Each scene shows the same named points in several views. A view is turned or mirrored, shifted and resized as a whole, has a little noise and may leave points out.

Scene 1
View 1
z_82: [  6  -1 -31 -20  10  -3 -20   7  -7 -35 -28  10   4 -44  10   8   0  -6
 -20 -12   9]
z_807: [ -2   5 -25 -21  10 -12  -9   0   5 -19   6   5   7 -25  10  -1   1 -10
   3   4  19]
z_63: [ -7  18 -27 -29  20 -20  -3   4  10  -3  32  -3   4 -14  17 -14   5 -10
  27   8  19]
z_761: [  3 -10 -16 -11  -5  -3  -9  -6   1 -30  -9  15   8 -28   3   9  -1  -9
 -14  10  20]
z_831: [ 13  -9 -11  -7 -10  -3   0 -11   1 -21   3  14  -3 -18  11   0   1 -13
   3  29  17]
z_147: [ -3   2   3   0 -19   7   3  -7  14 -22  11  14   1 -14   3   7   6  -7
  -5  29  17]
z_859: [  3  -8 -19 -10   2   2  -6   1  -6 -22 -11  13   5 -30   9   6  -2  -9
  -4   2  13]
z_835: [ 11  -5 -31 -20  12  -8 -11   2 -13 -21 -12   7  -1 -34  18  -2  -2 -13
   4  -1  12]
z_443: [ 16 -15  -5  -5 -14  -7  13 -18   0  -8  22  14  -4  -6  16  -7   0 -18
  22  42  22]
z_587: [ 15  -6 -32 -29  15 -30   1 -10  -5   4  30   2  -2  -9  28 -22  -3 -21
  42  23  23]
z_192: [  6 -15   5   8 -23  16  10 -12   0 -20  -1  21   0 -17   2   9   2 -10
  -3  31  16]
z_974: [ -4 -18  11  11 -16  18  22 -11   0  -2  21  21   7  -6   1   6  -4 -14
  19  28  21]
z_992: [ -5 -13  -5  -4 -10  -7   8 -15  13 -11  30  15  14  -3   1   1  -3 -14
  15  32  30]
z_256: [ -9  12 -32 -27  22 -10  -9  12   1 -14  10   1   7 -29  12  -4   1  -8
  10 -11  14]
z_14: [  6 -38 -12   0  -7   3   5 -15 -11 -19  -3  25  15 -20   3   9 -11 -19
   4  17  29]
z_720: [ 15  16 -29 -28  11 -21  -6  -1   1 -11  14  -3 -11 -21  25 -16   7 -13
  17  18  13]
z_621: [ 14   2 -12 -12 -11  -7  -1  -8   2 -19   7   7  -9 -17  14  -5   5 -11
   6  29  14]
z_396: [ 14 -11 -42 -30  12 -23 -24  -4  -4 -33 -17   7  10 -34  14   0  -3 -12
 -11   1  21]
View 2
z_147: [-29  -2  19 -13  25   6   2  11  32  -2   5  -7  -2   4 -10 -11 -11   2
  -5   5 -10]
z_396: [ -8 -16  32  -7  -3   3  28 -18   9  -2  11 -13   9  -2   6  28 -10   3
  -1 -17  -8]
z_831: [-23  -9  17  -6  15   3  15   8  28   2  10  -5   5   0  -4  -1 -11  -3
  -8   0 -11]
z_761: [-20 -10  25 -13  10  11  18   0  23   4  -1  -9   5  -5  -1   9 -10   7
  -5  -6  -5]
z_63: [ -6 -22  19  10  17 -15  -1   7  11 -19  33 -19  10  15   4  -5  -5 -13
  12 -20  -3]
z_859: [-18 -14  22  -6   9   5  19   3  26   9   3  -8   5  -6   2  10 -10   2
   4 -10  -2]
z_720: [-11 -11  21   6   7 -15  12  -5  18  -9  30 -16   4  17  -2   4 -11 -14
  16 -15 -17]
z_807: [-11 -18  25  -3  10  -1  11   0  15  -6  13 -14   6   3   3   7  -8  -1
   5 -16  -2]
z_621: [-23  -3  20  -3  13  -5  13   2  28   0  17  -9   1   9  -8  -2 -15  -7
   2  -1 -19]
z_82: [-12 -14  33 -12  -1  10  25 -12  20   9  -3 -12   2  -7   6  26 -10  10
  17 -21   3]
z_992: [-21 -13  11  -2  27  -1   4  18  23  -9  16  -6  12   3  -5 -15  -8  -8
 -25   5 -12]
z_835: [-11 -16  24   2   1  -2  25  -4  22   9  12 -10   6  -1   4  18 -12  -3
  14 -17  -5]
z_192: [-32  -1  14 -12  19   9  14  16  39  11   1   0   0  -4  -9  -7 -14   1
 -11   9 -12]
z_974: [-27 -12   3   0  29   1   6  32  38   8  10   1   7  -3  -7 -20 -12 -10
 -17  10  -7]
z_14: [-22 -15  12  -3  12   7  26  14  28  13   4   3  14 -13   1   5 -13  -3
 -24   3  -8]
View 3
z_859: [-10   8 -11  22  -9  -1   1   1  14   9  -2  13  13 -15  21   8 -16  18
  16   4  11]
z_256: [-15  -3 -23  24   0  -5 -12  19  16  -1 -16  -6  23 -16   8  21  -6   0
  23  11   1]
z_443: [  2   7   7  -4 -21  13   7  -7 -20  -5   5   3   6 -11 -18  -5 -22   6
  18   0  14]
z_587: [-15   0   2  -1 -12  -4 -21  11 -21 -25  -9 -10  22 -22 -21   6 -12 -13
  25   0  -3]
z_192: [  7  11  -1  10 -20  14  20 -12   1  15   7  17  -1  -3   5  -3 -25  23
  13   2  23]
z_63: [ -9  -7 -17  11  -1   3 -11  19   0  -7 -18 -15  24  -9 -20  15  -6 -10
  30  11   1]
z_974: [ 20   8   3  -6 -23  24  21   4  -8  11   9   5  -6  -5  -4   6 -23   9
   6  10  20]
z_761: [-14  10 -12  18  -9   3   6  -3  15  15   1  14  22 -13  21   1 -17  25
  23   4  16]
z_807: [-16   3 -17  18  -2   0  -3   9  10   4  -9   1  25 -14   7  10  -9   9
  28   8   9]
z_720: [-17  -2 -13  20  -4  -9 -15  -1  -2 -13 -13  -2  20 -10 -18   5 -11   1
  30   0   0]
z_14: [ -6  15   6  -1 -23  10  11   3  -2   8  12  15  12 -24  27   2 -24  17
  10   2  16]
z_835: [-20   5 -12  28  -8 -14 -11   3  11  -5  -7  11  17 -20  18   9 -15  12
  19  -1   3]
z_396: [-37   8 -13  23  -3 -10 -12   2  14   0  -5  13  39 -28  25   0 -13  19
  32  -1   5]
z_147: [  5   5  -9  12 -11  18  18  -8   5  17   1  10   8   2  -6  -3 -17  21
  25   6  22]
z_831: [ -5   8  -4  10 -14   8   8  -4   1   8   1  10  14 -11   5  -2 -19  17
  20   3  16]
z_621: [ -3   5  -4  12 -15   3   3 -10  -5  -1   0   9   7  -6 -11  -3 -20  14
  22  -1  13]
z_992: [  3   7   0 -11 -14  25  15   7 -10   9   3  -1  17 -10  -9   0 -18   7
  23  10  19]
View 4
z_396: [-13  -9   1  -6   7   0  19 -12   9   6  56  20   8  18  -4  11  -5 -19
  10   9  -5]
z_720: [-30 -12  18 -29   4  -5  27 -21   8  14  25   2 -16   4  -7  16  -2  -5
 -19 -17  16]
z_761: [-26  -4  -9 -12   2  -9  -1  -1   7   6  23  17   4  19  18  -8  -2 -15
  11   5  -6]
z_835: [-20  -3   6  -8  -4  -9  15 -16  15   9  42  17  -5  21   8   7 -13 -14
 -10  -8  -6]
z_192: [-30   7  -9 -16  -1  -9 -15  18   9  10  -8   1  -7   9  29 -25  -5 -14
   4 -12   0]
z_807: [-37 -13   0 -24  -1  -7  13 -23  11   2  28  20  -3  14   5   6   1 -15
  -3  -3   1]
z_587: [-40  -8  13 -33  -3  11  31 -18  21   5  25  -5 -17 -14 -23  22 -13 -25
 -14 -42  20]
z_859: [-27   0  -3 -10  -4 -11   2  -9  13   6  26  20   0  22  19  -6  -9 -15
  -1  -4  -7]
z_974: [-52   6 -16 -29 -12  -5 -16   8  20   1 -23  -1 -13  -2  25 -23  -9 -25
  -2 -32   6]
z_443: [-37   3  -1 -29   1   7   2  12  14  11  -6 -13 -15 -12   3  -5  -7 -20
  -4 -34  17]
z_256: [-42 -16   6 -24  -8 -12  20 -40  17   0  37  27  -8  19   4  14  -5 -17
 -12  -6  -1]
z_992: [-51  -6 -15 -37  -2   5  -4   1  14  -3  -8  -2  -4 -12   6  -7   1 -28
  11 -21  14]
z_831: [-31  -1  -5 -19   0  -4   0   5  11   8   8   5  -4   7  13  -9  -5 -16
   2 -10   3]
z_147: [-39  -4  -9 -29   2 -10  -8   5   2   7 -11   3  -7   8  24 -17   6  -7
   3  -3   6]
z_82: [-13  -7   3   0   1 -15  10 -16   9   8  51  31   5  35  17   3  -8  -8
   0  16 -16]
View 5
z_835: [-29 -14  25 -17   1  10  20  11  -2  20  18 -15 -27   0  21 -12   8  30
 -11  -4   4]
z_14: [ -7  -7  15 -27  18  -2 -12  34 -16  16  23 -15 -20 -15  -5  11  12  30
   0 -25  -8]
z_396: [-51  -5  18 -13  10  16  14   8   1  29  21 -24 -21 -10   8 -16  -1  38
 -26   0   0]
z_587: [ -3 -21  26 -12  -7  10 -12 -14 -25  -6  60  -2 -24  15  27  -8  -9  55
 -30 -12  20]
z_807: [-26 -10  29  -8   6   7  12  -7  -4  21  28  -4 -30  -3   2  -5  18  35
 -18  -5  10]
z_63: [-13 -17  38   0  -6   8   6 -30 -14   7  51  11 -36  13  10  -7  17  46
 -26  -5  25]
z_192: [ 13 -16  12 -16   9 -11  -6  21  -4   8  14 -12 -12  -8 -17  23  24   8
   4 -11  -5]
z_974: [ 30 -17  21 -19   9 -14 -17  17 -20   2  31   4 -23  -4 -15  27  30  20
   9 -26   2]
z_147: [  8 -17  16  -6   7 -10  -4   2   0  12  19  -5 -18  -5 -26  21  31  10
  -6  -1   4]
z_256: [-32 -12  41  -7   0  13  24 -14  -7  21  30   3 -41   3  15 -13  23  40
 -14  -7  15]
z_82: [-49  -7  25 -14   7  13  32  14  11  34   2 -21 -28 -10  10 -14  16  23
  -8   1  -1]
z_992: [  9 -11  17  -7  13  -8 -21  -3 -14   9  41   0 -18  -6 -27  21  21  30
 -17 -12   8]
z_859: [-22 -12  22 -15   7   4  15  15  -1  22  13 -13 -26  -7   1   0  20  24
  -4  -8   0]
z_443: [ 21 -23  12 -14   0  -7 -21   5 -17  -6  40  -9 -11   5  -3  15   2  27
 -13 -11   7]
z_621: [  0 -21  15  -8  -2  -2   0  -2   0   5  25 -13 -12   5  -3   6   8  19
 -15   2   7]
z_720: [-13 -22  25  -4 -11   8   9 -19  -5   4  37  -7 -21  14  20 -10   1  35
 -25   6  17]
z_831: [ -2 -14  16 -14   7  -3  -2  10  -7  11  24 -11 -18  -5  -8  10  15  23
  -8  -8   1]
z_761: [-24  -7  17 -12  12   3   8  14   1  26  13 -16 -21 -12 -12   4  20  22
  -8  -4  -2]

In a view up to two points have been moved. Name them for each view, in the order of its rows, or write -.
view 1 => z_831
view 2 => -
view 3 => z_621
view 4 => -
view 5 => z_992
